Points, in no order, along strands that fork, close into loops and pass close to each other.
(in the rows, 128 means zero)
Two points are linked if the straight distance between their rows is under 111. Some points are linked to none.
K821: [ 83 128 171 109 146 156 108 154 160 185 105 119 119 161  84  96 117 109
 151 156 130 167]
K786: [176 113 149 186 120 117 126 189  90 112 137 126  96 110 100 162 133 162
 127  73 100 112]
K656: [116 123 154 137 177 169 170 171 123 100 110 163 117  97  96 125 123  88
 166 118 101 179]
K2: [ 97 169 154  76 114 140 133 104 171 187  84 148 123 106  92 133 130  41
 143 101  98 140]
K506: [190 130  89  71 105  93 149 111 129 128 175 114 110  75 129 163 101 133
 151 114 122  89]
K183: [177 129 163  73  91 146 103 104 157 132 199  91 106 137 110 175 138 136
 126 126 114  88]
K40: [108 119 110 166 132  79 120 132 136 166  61 115 156 138 133 150  85 147
 175 133 160 108]
K905: [171 120 155 155 122 162 121  92 104  84 142 122  98  94 112 130 156 107
 159 151 123 190]
K429: [131 129 122 156 151 126 135 138 129 105 163  84 131 131 148 178 161 122
  81  96  66 137]
K86: [167 113 113 140  97 160 167 141 113 163  93 165 160  92 100 125  89  78
 154 120 164 133]
K10: [ 63 129 128 161 158  97 139 181 136 145  48 144 111 134 119 125 120 125
 146  77 103 162]
K547: [113 109 116 194 111 106 108 122 124 155  66  95 140 139 122 148 122 154
 127 130 136 124]
K72: [ 99 118 131 170 116 192 125 148 115 106 120 156 134 161 106  64 148 129
 122 157 143 186]
K395: [ 99 116 163 169 114 146 151 153  74  98  90 189 125 107  65  92 110 159
 159 165 179 107]
K579: [ 57 122  82 138 195  93 165 128 121 107 114 125 156 116 162 145 109 140
 106 132 105 112]
K447: [190 129 104  84  74 108 109 100 155 162 135  96 136 145 131 131 121 141
 141 137 180 105]
K444: [ 79 137 170  67 200 140 142 132 142 126 146 129 115 133 135 108 138  86
 131 134  78 158]
K989: [ 96 156 113 151 124  90 162 164 119 146 105 158 102 110 114 152 149 107
  87  33  97 117]
K633: [ 88 119 135 196 166 104 119 146 112 115 123  91 140 143 148 174 145 142
  80 117  59 136]
K133: [178 121 131 104  97 116 130 152 117  97 143 133  92 132 122  89 151 140
 157  88 125 156]
K957: [ 97 134 130  94 226 161 153 142 129 107 152 163 146 137 152  84  92 125
 142 174 112 127]
K38: [186 143 166 121 109 151 113 142 187 145 134  72 126 175 135 170 162 128
 127  80  80 128]
K738: [117 113 155  76 148 142 103 147 162 143 133 123 117 175 123  64 120 131
 170 166 151 145]
K350: [198 123 123 125 118 118 101 181 112 106 171 136  93 151 131 106 150 164
 128  94 134 111]
K631: [159 127 132 104 120 122 135 115 156 166  89 112 134 108 123 147 108 116
 170 108 127 132]
K130: [167 128 109 170  86  92 103 109 149 173  91  93 148 129 135 178 133 146
 121 118 141  97]
K921: [ 81 102 131 204 187 118 128 150 118 142 118 102 176 171 156 151 114 161
  96 149 101 117]
K516: [135 119 155  71 157  93 116 180 118 102 165 133  69 127 110 135 141 146
 126  99  97 101]
K850: [ 96 129 139 178  59 133 118 118 113 142  72 146 106 134  91 120 148 113
 115  95 162 162]
K55: [140 131 140  77 141 122 126 143 167 162 155 113 133 181 144 114 134 140
 117 107 102 125]
K807: [196 149 180 116 101 168 110 123 193 157 130  80 140 167 114 156 130 120
 154 121 125 136]
K287: [166 131  68 172  73 120 146 127 142 182 100 115 183 144 146 163 117 146
 100  97 126 113]
K156: [ 90 108 174 143 142 162 116 116  88 140 139 140 132 141 103 102 106 152
 121 203 167 107]
K26: [145 125 111 180 171 162 133 119 138 123 162 111 184 140 177 123 126 125
 104 151  93 168]
K490: [167 136 135  90  97 159 144 113 151 206  83 148 131 103  95 132  91  86
 169 127 152 122]
K782: [143 133 182 135 170 159 105 152  96  99 162 132 109 141 131 118 153 134
 136 137  92 145]
K757: [116 126 147 113  77 126 146 142  87  98 120 171  72  94  77 102 148 121
 110  93 156 125]
K874: [ 74 122 155 141 153 123 115 156 152 179  68 128 125 157  99 127 129 108
 142 114 109 153]
K69: [107 126 115 168  94 135 138  95  98 123 139 128 131 103 129 152 148  96
  84 129 146 145]
K529: [176 139  99  98 161 114 101 121 116  62 186 135  96 142 179 109 151 168
 149 140 117 118]
K730: [103 157 120 118  82  92 153 161 111 119 119 169  71  95  92 134 137 119
  91  43 125 147]
K339: [155 118 154  59 126 124  68 118 163 107 214  99 121 159 139 155 122 159
 137 125 124  75]
K718: [161 115  91 154 102 152 146 125 116  92 129 158 142 104 143  84 133 114
 145 129 160 202]
K479: [175 117  81 158 177  90 100 163 103  76 186 116 104 146 182 146 148 180
 140 114 101 115]
K792: [101 123 130 150  80 178 135 131 125 140 108 148 102 136  92  71 144  95
 118 130 160 194]
K135: [137 131 136 107  83 138 104 114 118 156 140 122 103 157 102 114 178 124
  66 121 144 117]
K760: [110 121 175  39 172 113 105 158 174 149 146 124 120 170 133  85 126 135
 153 128 113 120]
K11: [179 151 112 125  59  88  80  80 174 157  88  76 144 139 132 152 136 139
 145 110 180  97]
K793: [153 117 155 167 145 201 144 127 125 142 146 122 144 131 115 166 127  94
 113 146 106 151]
K115: [ 23 120 103 135 144  73 106 100 127 122  88 100 130 153 157 122 132 169
 103 139 146  82]
K169: [117 135  67 119 117 144 189 115 119 129 147 155 166 127 150 120 146  85
  49 118 132 137]
K35: [ 82 156 115 160 122 120 136 148 130 175  94 135 145 127 133 160 145  81
  74  68  79 115]
K585: [ 98 123 109 124 131 122 156 140 120 129 115 142 130 145 124 103 136 141
 106 117 145 129]
K776: [ 61 147 125 114  90  62 117 112 105 139  63 172 107  76 105 128 117 109
 134  97 132  75]
K393: [ 59 132 144  93 138  69 131 136 107 107  87 135  78  89 101 147 124 135
 147 111 128  82]
K912: [136 139 123  76 195 142 148 141 124  82 159 171 120 120 158  63 128 121
 154 146 107 162]
K291: [ 98 148 135 103 130 124 114 100 168 195 133 112 176 183 139 157 121 131
  79 151 148  73]
K41: [117 131  95 123 110 144 194 148 108 146  79 196 142  89  99 104  88  88
 129 103 172 107]
K134: [143 143 137  77 129 173 155  84 157 173 146 128 159 132 143 128 106  91
 131 165 139 127]
K846: [ 78 110 151 181 157 179 114 128 127 132 125 133 157 159 109 102 124 121
 113 198 152 162]
K472: [ 96 114 168 104 152  65 119 163 100  73 112 128  65  92  89 134 145 150
 148  89 105 109]
K768: [179 124 176 126 119 162 110 169 117 133 174 126  99 152 109 132 146 143
 113 107  97 109]
K57: [161 120 151 186 155 169 100 143 158 160 118  98 167 170 108 129 124 147
 138 166 123 178]
K78: [131 156 150 102 115 149 127 133 176 158 164  89 141 192 142 158 149 127
  77 101  97 119]
K922: [ 77 132  64  96 115 129 175 119 146 112 100 154 153 118 167  61 112 139
 160 149 163 176]
K105: [147 153 118 124  97 132 113  68 157 167 146  97 190 151 147 156 116 122
  90 185 169  95]
K777: [163 137 143 177 135 163 141 126 131 125 151  97 160 136 138 194 123 128
  93 116  77 115]
K680: [ 53  87 131 101 123  74 112 134 114 109  96 111 104 147 133 116 133 186
 120 156 165  49]
K197: [160 115 105 122 149 136 143 125 121 118 143 146 152 123 160  94  89 136
 172 173 144 128]
K149: [161 147 170 140  49 165  81 106 140 179 125  91 114 170  89 145 173 116
  90 117 148 120]
K100: [106 150 102  95 149 170 181 116 125 132 154 163 145 116 146 134 148  51
  84 120 109 148]
K996: [140 133 151 121 135 151 150 129 133 141 106 141 124  84  95 152 118  79
 178 114 104 167]
K867: [162 117  90 158 148 166 178 154 106  98 115 173 163  98 139  90  99 119
 168 149 156 158]
K47: [174 118 149 187 169 163 144 185 113 105 113 171 121 100 110 126 114 112
 187 108 106 181]
K815: [146 154 130  76 195 145 113 115 126  78 193 133 111 138 186 102 153 134
 143 148  88 155]
K207: [ 83 165  90  90 105  38 104 108 139 153  78 144 117  97 138 116 117 100
 132  78 117  76]
K636: [137 104 152 164 111 180 155 108  91 121 143 145 134  81  96 174 134  75
 105 133 126 141]
K574: [186 120  80  78 118 104 116  90 121  71 184 114 102  96 173  88 139 155
 145 152 149 130]
K240: [136 143 113  76  78  78 117  92 142 125 120 110  91 100 133 131 156 107
 138  95 134 152]
K175: [136 108 114  67 128  96 109 159 134  98 214 118  69 138 111 109 169 153
  92  96 130  94]
K478: [135 122 101 147 183 134 119 116 115  93 149 129 163 156 194 101  99 177
 164 188 136 126]
K365: [124 130  81 177 132 134 157 150 134 181  96 135 173 138 150 153 119 124
  83  79 106 124]
K413: [175 113 166 108 110 180 127 138  95 121 151 161  98 115  89  64 126 115
 142 164 164 144]
K369: [132 128 110 132 176  76  96 116 153 102 159  77 147 137 189 154 134 168
 134 137 116 124]
K198: [170 108 137 165 133 105 128 159  73  84 127 149  99 100 104 126 116 171
 150 114 132 115]
K849: [190 120 101  88 100  92 116  83 152 138 162 101 137 113 158 162  93 160
 143 151 152  89]
K474: [155 151 137 116  71 150 114  80 156 145 165  81 132 125 110 199 115 120
  96 129 105  64]
K62: [144 120 160  85 107 154 156 132  81 128 134 163  88  90  62 109 126 110
 133 133 156 116]
K389: [ 98 127 130  73 180  89 156 137 102 118 141 140 126  97 135 131  75 148
 127 154 138  65]
K132: [ 87  80 141 102 115  75  99 139 137 125  81 118 112 140 107  99 101 183
 181 144 178  70]
K136: [ 99 116 128 197 178 145 154 171 101  78  96 159 151 125 123 120  94 162
 152 153 132 135]
K928: [139  90 119 112 129  77 110 130 145 153  91 114 144 142 136 123  67 175
 177 150 178  73]
K91: [ 59 155 102 143 165  71 136 124 124 142  95 124 144 108 153 173 134 114
  85  96  83  96]
K300: [ 59 113 123 206 153 169 132 114 120 114  91 123 166 123 129 143 122  85
 125 183 139 184]
K34: [ 96 145 148 104 131 127 120 118 160 175 167  97 140 180 140 187 129 127
  69 118  93  58]
K493: [115 132 153  60 150 152 147 116 131 113 167 131 117 104 135 125 151  88
  87 139  94 146]
K650: [ 95 122  96 116 176  82 141 111 116  76 157 102 130 107 175 143 114 153
 112 156 100 114]
K883: [129 119 102  97  71 100 127 145 120 127 174 114  86 138 118 106 154 142
  76 104 136 107]
K523: [113 124 124 140 213 144 139 177 109  90 118 174 131 142 123  91 106 158
 178 161 119 130]
K763: [182 128 100 136 107 126 141  86 104  74 137 127 122  81 144 128 121 129
 176 148 154 188]
K208: [108 138  80 144  85 110 167 123 109 162  75 166 149 100 120 121 110 103
 109  87 141  94]
K437: [157 120 182 147 129 170 104 139 156 192 113 106 151 167  92 145 109 134
 163 141 131 128]
K995: [121 152 127 109  88 158 151 112 137 151 103 166 110  88 100 123 149  43
 148  89 119 179]
K963: [144 143 124 170  62 142  94 107 154 196  96 107 154 165 106 143 161 102
  79  97 138 138]
K9: [123 156 115 158  40 115 101 103 139 175  83 147 119 117 101 131 168  86
  98  78 128 131]
K878: [133 114 151 179 121 139 132 120  76  71 129 152  89  87 105 127 133 136
 145 140 131 152]
K828: [122 138  78 166  86 156 159 116 104 101 142 137 151 130 137 103 149 119
  55 107 145 166]
K799: [ 89 114 128 198 119 121 166 161  90  60  74 181 137  89 102 108 111 174
 139 138 161 119]
K920: [175 125 151 146 200 122  91 177 112 103 186 126 108 163 171 162 131 176
 157 117  77  95]
K764: [105 124 120 124  88 125 117  92  88  72 136 135 108 101 136  82 146 159
 142 176 178 137]
K578: [132 124  94 173 158 162 129 112 120  85 147 131 164 151 188  79 135 144
 131 177 134 180]
K674: [188 127 160  85 129 183 116 113 126 135 189 148 131 146 135  77 133 115
 134 176 142 142]
K628: [135 143 147 120 101  98 120 132 142 141 102 108 105 121 128 144 157 114
 125  89 104 141]
K24: [ 77 139  86 174 142 108 123 134 168 155  40 117 163 139 153 117 116 119
 156 124 129 185]
K187: [134 136 104  88 107 116 126  68 112  83 179 114 118  92 148 107 127 146
 120 191 152 137]
K589: [157 111 127 127 141  88  83  79 140  96 160  79 143 117 162 147 108 167
 161 172 141 109]
K819: [142 140 126 146 153 153 113  92 158 136 159  85 184 157 160 154 117 142
 104 175 131 132]
K742: [162 120  83  82  86  56 117 100 134 112 136  98  97  81 140 166 146 138
 164  97 143 118]
K290: [ 47 131 105 188 157 115 132 101 146 122  59 137 160 107 141 143 108  92
 152 147 126 170]
K931: [171 132 164  83 179 125  96 140 146 110 199 106 119 140 162 162 120 161
 153 134  89 100]
K48: [116 117 170 126 105 159 118 106 106 156 133 117 121 153  91 105 140 127
  97 160 159 119]

How many points has the smallest loop of links through each point below? Write 0 if it is on no loop.
K650 -> 12
K963 -> 10
K175 -> 0
K757 -> 0
K187 -> 0

A tip is a point with one link. Name the tips that can be reached along the links from each point below, in the order of the rows.
K633 -> K444, K921
K650 -> K2, K115, K47, K208, K674
K175 -> K207, K24
K878 -> K786, K10, K57
K768 -> K133, K782
K815 -> K395, K474, K764
